The views of a scene show one set of named points, each view turned or mirrored, shifted and resized as a whole, with a little noise and some points left out.
In the rows, 128 means zero.

Scene 1
View 1
Z800: [121 134 120 155 134 111 121  99 136 145  92 110 136 103 144 103 119 162
 180 115]
Z60: [136  91 158 156 133  94 128 113 102  72 135 120 138  94 149 119 102 125
 169 116]
Z263: [123 157 131 145 131 125  90 116 119 144 137 149 117 119 134 121 137 148
 176 130]
Z766: [121 118 146 143 129 108 100 129 108  98 155 136 133 113 143 123 118 124
 153 131]
Z221: [113 136 149 152 127  92 112 105 101  93 151 139 137 104 137 114 146 129
 171 110]
Z861: [109  96 154 143 129  84 118 130 103  66 163 121 151 106 150 115 115 108
 138 122]
Z983: [108 128 136 147 130  95 113 112 118 108 135 121 143 108 143 108 132 135
 159 117]
Z531: [114 118 151 154 129  86 124 105 106  84 140 125 144  99 143 110 131 128
 169 108]
Z609: [150 113 151 151 134 128 104 122 106 109 133 145 111 105 141 135 100 140
 180 135]
Z799: [146 111 174 152 128 112 100 126  83  69 174 161 114 106 138 140 117 115
 172 131]
Z65: [151 107 152 154 134 120 113 116 105 103 128 137 117 102 143 132  98 139
 180 128]
Z455: [151 127 150 151 132 133  94 123 105 119 140 155 105 110 136 137 109 141
 182 139]
Z560: [125 134 130 139 132 131  89 135 122 137 141 141 123 121 141 127 114 139
 156 143]
Z38: [132  99 145 158 132  99 131 105 115  94 112 113 138  94 149 113 104 139
 175 113]
View 2
Z766: [108 134  73 155 179  88 159 138 133 106 125 127 144 121 119 147 112  82
 161 139]
Z65: [106 151  92 158 217  80 172 177 141 100 101 108 122 107 132 178 102 106
 140 119]
Z609: [100 155  85 150 214  88 171 180 138 117  93 110 125 104 131 172  90  98
 143 124]
Z560: [ 64 154  67 146 174 135 190 131 123 114  90 142 153 118 132 119  96  94
 160 132]
Z60: [138 129  98 173 209  52 152 155 146  65 144 105 127 123 122 191 128 101
 150 126]
Z861: [138 113  72 173 178  55 143 113 136  73 161 118 156 138 112 164 136  75
 180 151]
Z800: [ 65 157 131 169 191 141 186 151 148  51 115 153 115 117 145 140 121 162
 121  86]
Z983: [100 133 101 165 164 110 156 130 143  71 140 148 133 125 119 136 126 110
 148 119]
Z263: [ 80 159  94 139 166 139 165 167 138 124  97 150 118  99 120 120  95 104
 130 109]
Z455: [ 93 160  77 143 202 103 173 184 134 137  85 116 122  95 127 156  85  90
 137 124]
Z799: [143 135  62 143 191  52 133 177 137 145 123 101 128 106 103 173  96  51
 158 147]
Z38: [114 140 114 179 213  78 167 154 150  51 135 116 125 122 134 181 128 129
 140 110]
View 3
Z766: [120 159 148  94 169 126 112 107 112 134 138 139 161 154  82 154 129 102
 118 124]
Z38: [191 140 138  51 161 137  63  73 136 154 135  80 183 141  92 142 117 144
 113  93]
Z60: [162 164 159  51 177 141  50  88 134 156 150  99 199 159  95 174 127 139
 108  97]
Z560: [129 131 121 117 155 119 174  96 108 126 121 130 135 124  56 105 122  77
 128 137]
Z799: [ 99 188 172  89 240 130  78 145 104 119 177 140 182 145  63 186 126 110
 116 113]
Z861: [113 180 169  79 131 136  72 101 132 150 123 162 191 207 125 199 151 109
 106 125]
Z983: [159 130 128  95 129 112  89  98 117 126 116 116 153 155 113 131 117 117
 126 114]
Z65: [160 150 140  67 213 137  99  96 117 144 159  89 175 117  51 140 113 124
 115 105]
Z455: [134 147 137  98 228 126 130 116 100 119 163 103 150 101  33 124 107 101
 126 117]
Z531: [161 143 144  80 150 119  46 107 122 127 135 115 168 167 125 158 119 135
 123 103]
Z609: [148 154 140  80 220 132 115 104 113 135 162  95 166 106  40 135 110 114
 120 110]
Z263: [147 113 110 129 171 103 142 119  89  96 129 109 114 108  71  93  98  95
 143 122]
Z221: [149 128 132 105 154 103  58 128 103 100 133 117 140 155 125 139 105 127
 135 105]
Z800: [217  91  94  80 130 116 108  64 120 135 112  57 136 111  93  78  94 129
 130 104]
View 4
Z263: [118 148 129 165 153 181 109 126 143 129 168  95  83  78  97 165 149 146
  73 160]
Z766: [106 140 128 140 110 142 138 149 132 142 163 117 105  84 116 162 129 110
 110 114]
Z800: [ 64 172 136 174 220 153  99 148 153  98 164  95  97  63 105 142 150 139
 110 145]
Z60: [ 81 153 154 131 142 110 132 167 115 130 158 113 100  84 112 123 109  81
 140  76]
Z609: [115 149 129 145 148 179 131 158 119 151 167  93  74  85  97 125 104 103
 106 110]
Z861: [ 86 138 139 125  94  92 146 160 129 134 156 136 128  83 132 165 127  91
 136  85]
Z221: [104 149 169 142 135 111 101 125 123 110 159 113  98  86 106 159 146 121
  96 124]
Z38: [ 68 162 149 145 179 123 119 166 129 117 161 107  97  76 109 121 118  95
 136  94]
Z799: [142 132 151 120  82 142 139 146  94 163 167 110  78 103 101 136  99  84
 103  89]
Z531: [ 87 150 165 136 139  97 115 143 123 112 157 118 106  82 113 147 136 105
 119  99]
Z455: [129 145 128 149 140 192 130 148 120 156 169  89  67  89  93 133 110 113
  90 125]
Z560: [106 144  95 162 131 187 139 147 157 144 169 104 100  73 113 175 142 141
  93 153]
Z983: [ 83 151 145 149 146 120 115 142 144 112 159 115 112  74 117 163 147 124
 111 124]
View 5
Z799: [162 142 104  39 102  84 140 108 127 168 152 108 159 164 126 203  66  91
 143  81]
Z38: [160 187 129  70  91 117 180 105 115 158 137  81 132 104 217 142 125 106
 133 107]
Z263: [140 121 200  83 122 132 168 103 143 130 127 130 104 129 136 131  76  66
 103 139]
Z221: [142 185 167  57 121 122 180 117 152 151 123 141 143 103 157 151  76 101
 138 107]
Z65: [166 135 129  62  95 109 163  98 113 159 146  74 126 137 179 157 104  86
 113 109]
Z861: [156 227 108  89  80  88 139 127 127 150 143 132 149 132 168 171 102 103
 195  87]
Z609: [164 120 135  62  99 107 158  95 113 157 147  78 121 146 162 160  95  76
 108 110]
Z766: [153 168 140  85  94  97 145 115 129 144 143 125 127 145 147 162  89  79
 157 110]
Z560: [151 132 183 115  95 114 142 110 126 121 139 128  89 152 137 132  96  52
 131 140]
Z531: [151 207 140  62 108 114 175 117 142 157 128 128 149 104 184 156  97 109
 154  98]

Which points are out of place in each view (at most two, in the order of its rows)? Write - if all are in place.
view 1 | Z221, Z560
view 2 | Z263
view 3 | Z861
view 4 | -
view 5 | -

Scene 2
View 1
Z394: [129 172  94 125 147 123 127 124 148 137 128 138 136  99 149 108 141 124
 133 121]
Z347: [111 134 131  76  88 135 119 136 155 125  76 123 133 103 149 109 112 114
 184 112]
Z232: [130 185  83 101 140 145 126 128 162 134 117 142 135 103 170 122 147 128
 129 123]
Z19: [126 181 105 131 150 122 127 132 141 142 143 141 129 102 132 115 135 121
 135 113]
Z843: [123 129 114 120 123 105 119 121 140 133  93 127 140  95 131  78 116 115
 163 113]
Z136: [115 161 125 122 124 122 132 135 138 142 133 130 130 103 133 120 128 115
 152 122]
Z831: [140 190  74 125 170 129 117 125 157 138 132 149 133 100 146 107 146 130
 123 101]
Z582: [138 189  75 129 167 125 123 125 154 140 135 147 135  99 150 107 148 129
 119 112]
Z470: [104 153 140 106  97 130 139 138 138 138 125 120 132 105 148 131 125 110
 157 141]
Z730: [113 179 129 107 118 140 132 144 144 141 139 132 124 109 141 145 130 116
 149 121]
Z335: [101 127 147 149 104  96 159 119 116 144 140 106 146  96 146 108 128 102
 142 183]
Z3: [116 161 113 112 121 129 136 129 144 136 123 128 136 102 158 119 136 118
 141 138]
Z253: [122 156 108 105 122 129 124 130 150 134 105 131 136 101 150 107 129 119
 152 118]
Z762: [121 168 116 138 143 114 131 129 135 144 144 134 132 100 127 110 132 118
 139 122]
View 2
Z843: [120  92 148 117 149  91 114 113 164 143 102 143 102 124 148 134 116 141
 128 122]
Z19: [138 126 140 131 103 135  78 132 131 122 101 115 115 124 152  93 106 141
 120 127]
Z730: [143 142 135 105 100 137 102 138 135  85 137 124 105 131 151 105 105 150
 142 136]
Z582: [133 133 113 167 108 144  71 118 146 139  87 112 121 119 161  74 101 143
 120 118]
Z831: [131 133 117 163 114 147  72 117 151 134  85 114 127 113 164  68  97 145
 118 118]
Z3: [139 131 116 132 107 117 105 127 144 112 128 130  99 136 152 119 117 145
 141 127]
Z347: [123 119 130  91 153  97 150 113 188  92 138 159  93 122 152 136 109 162
 160 133]
Z762: [136 116 148 124 103 126  81 134 123 127 105 116 112 128 148 108 110 136
 118 127]
Z232: [136 149  92 162 110 139  97 117 163 112 115 126 111 123 163  84 105 154
 143 121]
Z136: [138 123 144 111 110 121 100 135 135 109 121 127 106 132 148 116 111 142
 132 131]
Z253: [128 123 122 126 129 115 112 118 164 115 117 137 105 125 155 115 109 150
 141 126]
Z470: [142 129 130 101 106 109 118 137 137  94 146 136  92 142 147 136 117 147
 147 133]
View 3
Z19: [114 135 188  83 144 153 114 109  85 154 134 105 160 165 129 176 206 117
 174 162]
Z730: [168 152 155 116 166 116 110 162  23 130  88  98 147 215 165 163 167 134
 160 152]
Z3: [138 131 175  90 139 118 122 152  73  88 113 121 151 196 150 144 203 114
 125 140]
Z470: [155 137 151 124 150  95 131 168  61  99  71 109 143 207 167 147 171 146
 110 136]
Z831: [107 127 209  37 137 174 101 104  81 139 198 126 166 165 116 156 234  74
 208 165]
Z136: [123 132 168 117 136 109 137 128  89 138  98 118 145 174 151 153 177 150
 149 134]
Z394: [120 125 188  64 136 137 116 130  84 101 154 130 159 180 136 140 214  93
 157 143]
Z232: [139 130 193  45 143 147  99 148  46  83 176 135 159 209 138 136 224  64
 171 148]
Z582: [104 124 211  40 137 176 101 103  86 126 187 121 169 166 114 164 239  79
 187 168]
Z335: [110 118 159 136 126 106 145 147 152  71  23  79 149 162 143 178 210 176
  21 153]
Z843: [ 86 117 172 106 106  73 171 114 130 123 129 169 138 153 155 108 174 149
 145  92]
View 4
Z843: [125 156 159 136  91 115 120 113 126 144 115 146 121 159 115  93 110 123
 101 124]
Z762: [144 129 135 128 102 107 118 122 141 160 126 122 158 127 114 125 117 123
 132 135]
Z582: [138 103 137 132 107 100 104 114 115 163 102 129 185 124  90 126 104  82
 128 139]
Z253: [140 131 150 132 105 119 123 116  97 150 134 143 139 134 106 100 105 115
 110 119]
Z831: [136 104 133 133 109 102 100 114 110 166  97 130 177 126  87 123 110  78
 131 142]
Z394: [138 116 147 132 105 109 117 113 105 155 122 137 169 128 101 115 101 104
 115 124]
Z730: [161 122 129 129 117 122 130 130  98 164 159 125 144 111 110 118 119 127
 136 122]
Z347: [142 152 156 137 106 138 135 117  73 143 154 156  95 147 110  75 110 130
  97 108]
Z470: [153 140 147 126 110 125 140 125 103 152 167 135 138 120 125 110 109 148
 117 109]
Z19: [148 121 131 129 108 106 112 122 126 163 122 122 162 125 105 124 119 109
 135 136]
Z335: [145 156 166 121  86 108 149 121 158 140 160 132 171 126 155 131  94 176
 103 102]
View 5
Z470: [118 116 147  99 159 141  85  80 176 118 140 114 155 138 106 157 145 116
 138 136]
Z136: [110 124 144 108 137 129  95 117 158 113 135 122 139 136 125 155 145 117
 123 122]
Z843: [116 111 138  77  94 137 100 119 156  84 153 116 174 111 160 188 152 102
 110 117]
Z232: [ 56 102 131 124 133 186  78 141 121 100 115 103 124 148 132 165 148 135
 137 153]
Z347: [ 98 129 156  71 113 175  80  57 185 105 159  80 182 139 154 194 150 113
 144 120]
Z762: [111 118 135 115 135 117 101 149 140 107 127 138 128 128 126 147 146 115
 109 124]
Z253: [ 91 112 140  97 120 161  86 114 149  99 138 105 150 133 141 174 148 117
 128 135]
Z394: [ 80 101 130 112 126 161  90 144 128  98 121 118 133 135 135 162 150 123
 124 143]
Z335: [161  72 133  91 167  95 100  93 171  96 142 164 176  97  77 153 153  97
 116 156]
Z19: [ 95 123 131 123 135 131  97 158 133 107 120 129 119 138 133 148 144 121
 110 124]
Z582: [ 67 103 122 129 120 159  94 184 104  94 110 127 107 135 141 155 147 129
 114 141]
Z3: [ 96 103 138 107 143 152  86 113 149 105 130 119 145 135 117 162 147 122
 134 145]
Z730: [ 96 139 148 121 158 142  87 108 163 129 125 113 126 156 115 144 143 128
 134 126]
Z831: [ 63 113 123 131 113 160  93 189 104  96 111 119 104 141 149 157 145 130
 112 136]

Which points are out of place in each view (at most two, in the order of its rows)? Write - if all are in place.
view 1 | Z394
view 2 | -
view 3 | Z730, Z136
view 4 | -
view 5 | -

Scene 3
View 1
Z579: [ 86 122 142 119 170 156 143 137 114 111 147 160 148 114 124 147 142 124
 102 109]
Z339: [124 115 129 113 103  97 164 135 100 159 111 124 144  99 158 118 138 152
 110 145]
Z826: [102 182  97 112 137 128 151 162 104 132 137 143 167 117 100 140 133 149
 119 112]
Z273: [107 151 155 118 128 104 169 151  92 140 116 158 166  93 120 135 109 159
 107 155]
Z824: [105 138 108 108 124 126 154 127 105 134 132 132 161 119 122 130 142 147
 112 116]
Z215: [ 87 145 120 109 142 139 154 115 105 116 148 149 174 125 100 135 131 146
 104 114]
Z651: [ 94 163 104 112 144 143 148 137 106 120 144 144 169 124 101 139 138 142
 113 106]
Z353: [113 144 105 114 133 127 147 171 110 144 125 135 141 104 142 135 151 135
 118 114]
Z665: [ 98  98 140 113 143 139 151 115 113 125 138 141 142 112 145 133 149 131
  99 121]
Z551: [ 99 173 146 117 129 108 171 136  89 131 125 159 182 106  93 137 102 168
 109 148]
Z630: [127 128 114 112 100  96 161 149 102 164 108 120 140  97 158 119 144 149
 116 139]
Z401: [ 88 118 129 110 148 144 154  98 107 115 148 145 167 124 112 136 137 143
  99 117]
Z519: [ 98 110 148 114 142 131 154 125 108 128 136 148 149 108 140 134 138 138
  99 129]
Z111: [110 134 115 114 128 124 151 150 106 142 126 133 143 107 146 132 150 137
 114 120]
Z410: [ 91 164 153 119 160 133 159 145  99 113 139 173 171 108  94 148 107 150
 104 134]
Z261: [ 98 151 115 114 141 136 151 143 107 127 138 144 159 116 116 141 138 140
 110 114]
Z218: [120 169 123 111  97  88 176 143  88 153 110 139 179 103 109 123 112 174
 118 151]
View 2
Z665: [ 98 158 113 155 149 139 205  72 119 101 148 129 148  88 147 153 126  91
 132 116]
Z651: [135 140 124 147 147 142 142 149 145  37 130 136 119  97  87 155  84 121
 140 109]
Z401: [124 169 145 130 144 136 186  89 119  72 121 122 138 101 129 170  80  99
 130 115]
Z519: [ 91 160 104 154 150 143 197 101 103  99 134 131 141  91 136 153 125  91
 115 107]
Z111: [109 129  83 176 153 147 169 136 133  87 135 137 118  93 106 125 134 110
 114 112]
Z824: [133 135 114 155 150 137 163 131 142  70 118 133 118 101 100 143 101 112
 113 119]
Z353: [111 118  77 191 156 148 162 139 154  79 158 144 115  83  96 119 150 111
 133 114]
Z218: [139 114  62 167 163 135 149 183 122  97  54 119  87 133  82 105 108 105
  35 112]
Z630: [117 103  47 202 161 142 189 127 153 135 113 136 106 110 114  81 161  99
  70 131]
Z273: [ 96 146  68 155 163 142 162 174  71  95  87 111 110 109  99 134 125  99
  58  92]
Z551: [117 152  93 135 158 136 143 188  77  70  64 111 106 118  85 147  84 106
  60  91]
Z261: [120 143 107 156 150 144 155 141 137  61 133 134 123  90  96 147 103 116
 131 111]
Z339: [111 118  58 189 156 143 196 110 131 141 109 128 117 110 131  93 152  88
  61 127]
View 3
Z630: [ 72 155 192 147  83 140 153  76  89 100  95 151 107 157  58 168 138 108
 104 177]
Z410: [106 158  55 117 111 102 209 163 149  99 228 127  70  91  89 129  97 110
  81 156]
Z261: [139 161 119 124 124 122 207 118 155 100 188 150  69 116  79 155 102 114
  76 154]
Z824: [149 158 150 121 126 144 183 107 139 114 155 150  87 131  69 167 105 115
  81 155]
Z273: [ 51 147 105 119  95 111 164 158 101 105 174 110 126 114  71 120 123  78
  97 165]
Z651: [164 153 119 116 149 126 220 124 176  98 196 150  67 105  81 154 102 103
  61 140]
Z551: [ 80 130 101 100 132 118 175 184 127 114 197 108 140  97  89 118 121  55
  78 140]
Z401: [179 183 100  99 118 160 171 142 149 156 196 136  74 117  69 161  67 152
  88 154]
Z826: [131 129 135 130 157 114 226 114 164  66 184 152  87 104  87 145 125  76
  51 138]
Z218: [ 63 114 169 110 136 131 153 142 108 107 138 116 163 120  76 131 146  39
  79 140]
Z519: [120 191 101 122  73 142 167 127 119 132 173 137  71 134  62 156  83 152
 105 177]
Z579: [149 198  64 130  90 125 209 128 155 105 216 147  29 115  75 153  67 164
  96 173]
Z665: [141 203 110 120  71 149 167 111 119 138 170 148  54 142  56 167  71 175
 113 185]
Z111: [107 162 135 136 104 124 193 100 129  91 154 148  74 127  68 157 113 111
  89 172]
Z339: [ 72 161 175 132  73 143 140  95  84 119 106 143 111 156  50 159 120 117
 115 180]
Z353: [105 165 147 153 104 114 210  71 138  65 146 165  55 133  67 167 123 116
  86 174]
Z215: [168 156 104 101 142 145 192 151 163 131 202 134  87 109  79 146  82 121
  72 143]
View 4
Z651: [148 125 128 119 154 100 101 137 118 163 140 139 116 104 159 100 141 104
  88 103]
Z410: [123 115 124 112 150  96  86 140 147 141 110 153 121 101 137 109 128 103
 115  99]
Z339: [128 156 136 104 149 132 111 115  81 121 154 122 151  93 156 136  94 144
  90 131]
Z665: [144 138 114 120 151 105  87 141 103 144 152 116 157 119 134 126 127 155
  92  97]
Z273: [110 133 134 101 146 116 101 123 121 118 117 145 135  92 143 125  97 116
 113 122]
Z826: [135 133 130 118 146 108 111 125 121 157 141 147 106  94 173  99 133  91
  85 116]
Z218: [124 136 159  94 154 132 120 114  96 125 124 147 121  77 163 120  87  98
 106 135]
Z261: [139 132 122 121 152 105 101 134 117 153 142 136 125 103 158 109 133 114
  90 106]
Z215: [153 116 139 116 160 102  95 143 113 158 128 134 127 105 144 105 133 114
 101  95]
Z401: [160 119 133 117 161  99  87 150 106 158 134 126 143 113 135 115 132 133
 102  88]
Z630: [125 161 132 107 145 135 115 110  80 126 163 122 145  89 167 130  97 137
  82 136]
Z579: [137 127 102 127 148  92  80 146 131 157 141 128 141 121 135 111 148 137
  92  91]
Z824: [150 137 134 115 155 114 106 132  96 152 150 128 132 101 158 112 123 121
  86 110]
Z551: [123 118 149  98 155 114 102 128 124 132 103 153 120  87 146 115 103  99
 119 117]

Which points are out of place in each view (at most two, in the order of its rows)? Write - if all are in place.
view 1 | Z111
view 2 | Z824
view 3 | Z410
view 4 | -

Scene 4
View 1
Z841: [127 110 133 144 146 107 161 166  91 132 122 148 117 103 146 159 141 150
 137 101]
Z677: [136 116 126 136 139 107 162 159  89 137 119 143 115 102 138 162 132 136
 137 116]
Z391: [133 114 124 134 145 120 156 156  91 140 134 140 123 111 140 155 141 142
 131 115]
Z951: [163 122 123 128 144 117 150 145  76 147 145 115 122 123 120 150 106 125
 127 146]
Z897: [140 104 124 150 144 110 151 152  86 147 116 131 109 109 133 160 117 142
 149 127]
Z231: [129 101 128 151 146 110 151 159  90 140 116 138 112 106 141 160 129 148
 147 114]
Z378: [153 135 116 116 135 122 164 148  87 147 149 138 126 114 125 156 133 121
 116 131]
Z644: [161 115 130 131 164 134 131 144  70 145 171  94 135 149 120 130 108 145
 123 151]
Z623: [152 108 147 144 149  93 156 170  78 124 120 119 112 109 136 154 108 145
 144 117]
Z485: [149 127 113 122 140 131 156 141  86 152 150 133 128 121 125 153 131 125
 121 137]
Z681: [146 121 133 126 161 134 142 156  79 136 166 116 137 139 133 133 135 149
 117 122]
Z823: [131 124 114 132 126 109 174 155  97 145 114 164 112  91 140 173 144 127
 134 110]
View 2
Z391: [138 102 150 131 148 121 123 126 133 111 125 126 151 108 122 135 110 153
 120 152]
Z841: [133  98 151 107 146 120 122 116 123 112 132 117 164 111 114 119 127 151
 119 151]
Z485: [134 121 161 147 140 135 125 145 152 123 140 125 123 115 127 138 103 139
 134 160]
Z623: [129  81 147  99 121 132 119 107 116 110 151 136 137 108 103 139 119 153
 134 164]
Z681: [137 100 177 160 135 147 131 138 145 100 126 142 131 108 112 142 100 172
 129 149]
Z378: [129 125 166 140 138 138 124 145 154 128 148 119 126 118 124 127 113 138
 136 159]
Z897: [138  98 136 117 142 119 118 118 129 116 135 132 140 107 121 144 103 141
 126 161]
Z644: [139  95 165 166 120 151 126 135 150 103 133 162 101 103 115 168  80 165
 139 164]
Z823: [130 120 147 106 152 113 120 129 134 131 145  99 157 120 127 108 132 127
 125 157]
Z951: [133 109 152 137 125 138 120 133 147 124 152 139 108 111 121 152  96 138
 141 171]
Z677: [131 105 146 110 141 120 120 122 130 120 143 118 149 112 119 126 123 140
 128 158]
View 3
Z823: [132 140 135 110 100 119 123 152 102 153 140 100 161 141 123 123 145 126
 145 139]
Z644: [107 145 139 123 119 115 191 103 128  81 145 185 122  98 133 134 133 124
 155 144]
Z391: [132 138 129 110 119 128 150 135 108 126 151 126 153 131 122 128 135 126
 147 145]
Z841: [138 142 117 103 128 139 137 140 107 138 152 115 149 140 114 125 136 123
 146 151]
Z677: [130 140 132 109 106 120 133 143 108 140 142 117 151 132 123 125 144 124
 147 142]
Z231: [126 145 124 114 130 142 144 140 107 144 152 122 124 135 120 123 131 128
 144 146]
Z623: [120 150 115 109 135 135 134 133 127 132 136 137 110 124 109 121 144 112
 152 161]
Z951: [105 145 145 124 100 104 159 123 126 112 134 156 122 105 132 128 147 121
 155 140]
Z485: [119 137 148 118  93 102 163 128 114 112 143 143 155 118 135 130 144 128
 151 134]
Z897: [117 145 135 120 121 133 155 137 109 135 147 133 121 126 129 125 132 131
 144 140]
Z681: [129 141 128 108 121 122 180 108 121  86 156 160 158 113 124 132 132 122
 154 150]
View 4
Z623: [101 137 118 111 149 134  92 190 103 116 136  84  82  78 120 120 146 128
 126 121]
Z231: [137 142 147 102 140 128 112 176 105 124 136 107 119  76 136 112 133 136
 119 130]
Z823: [128 143 155 117 148 124 118 113  94 138 150 113 159  83 125 135 150 124
 155 150]
Z677: [119 146 140 111 140 130 113 147 102 127 144 106 127  84 124 127 145 132
 133 134]
Z681: [104 191  92 106 104 117 161 164 124 114 140 122  97 129 100 129 142 157
  85  86]
Z644: [ 80 183  99 109  85 143 146 182 143  88 123 101  86 130  62 100 140 151
  57  79]
Z951: [ 79 157 123 122 103 152 118 146 130  97 128  91 117 108  67 104 154 133
  92 110]
Z841: [137 151 134 103 150 116 121 162  98 137 145 112 117  85 148 135 137 137
 138 130]
Z378: [ 90 168 123 124 113 136 137 107 118 118 144 108 142 118  81 132 158 131
 120 120]
Z391: [126 162 133 106 130 121 135 150 109 128 144 117 127  96 122 126 141 141
 122 123]
Z485: [ 92 171 131 121  97 143 143 119 132 105 131 108 141 119  68 111 153 135
  97 111]
View 5
Z231: [140 101 167  65 120 151  97 122  92 144 124 137 157 114 148  93 121 138
 132  84]
Z378: [164 128 116 115 153 145  66 138 124 147 155 139 110 102 131 120 148 123
 150  70]
Z951: [142 115 138 112 152 134  71 126 156 127 129 140 140 118 109 103 151 145
 156 111]
Z391: [138 120 145  89 124 144  94 130 109 152 137 138 138 110 152 104 128 130
 136  70]
Z485: [140 131 116 118 146 137  85 125 139 143 152 141 126 113 121 109 146 137
 147  88]
Z897: [134 105 157  77 126 142  99 120 110 141 129 135 156 121 132  93 133 146
 137  97]
Z623: [152  90 193  75 131 152  64 136 124 137 102 137 155 104 149 100 130 130
 148  96]
Z841: [147 105 165  75 118 155  92 135  88 157 131 136 141 105 168 101 119 125
 131  63]
Z644: [ 97 142 152 136 136 123  80 124 204 131 116 142 148 124 125  95 149 154
 157 120]
Z681: [113 142 148 123 125 137  85 134 160 152 130 142 131 109 157 105 134 131
 142  80]
Z677: [157 103 149  79 133 151  86 129  92 146 137 136 140 108 144 106 131 130
 136  74]
Z823: [176 103 129  72 139 155  85 129  65 154 155 133 129 106 141 114 130 122
 133  59]
View 6
Z823: [121 173 184 171 148  56 175 141 136 113 133 110 140 141 158 110 148 143
 147 124]
Z644: [201 151 187 130  93 186  85 127 214  81 150  79 120 101  97 107 113 119
 130 151]
Z681: [198 179 204 138 113 164  96 135 169  74 148  92 131 140 124 124 105 121
 131 128]
Z841: [144 160 167 174 145  92 138 138 121 102 139 102 136 172 131 131 134 135
 154 111]
Z378: [167 186 206 135 118 103 158 147 179  89 145  98 130 112 151 100 132 138
 130 149]
Z677: [137 158 167 165 136  89 154 137 144 105 139  99 134 144 132 119 143 140
 152 126]
Z391: [152 169 184 166 136 108 133 134 150  98 140 100 138 144 134 120 127 129
 144 121]
Z231: [135 145 153 182 140 102 130 130 145 115 137  96 135 150 114 124 138 129
 160 114]
Z623: [166 124 133 151 118 109 143 138 148  98 143  86 116 163  88 137 142 142
 157 130]
Z897: [136 142 158 177 131 117 125 127 166 114 139  94 135 124 116 111 136 129
 153 125]
Z485: [165 181 206 142 119 120 143 137 189  93 144  94 133 101 144  96 126 134
 126 147]

Which points are out of place in each view (at most two, in the order of its rows)? Write - if all are in place.
view 1 | Z897
view 2 | Z391
view 3 | Z677
view 4 | Z485
view 5 | Z378, Z681
view 6 | -
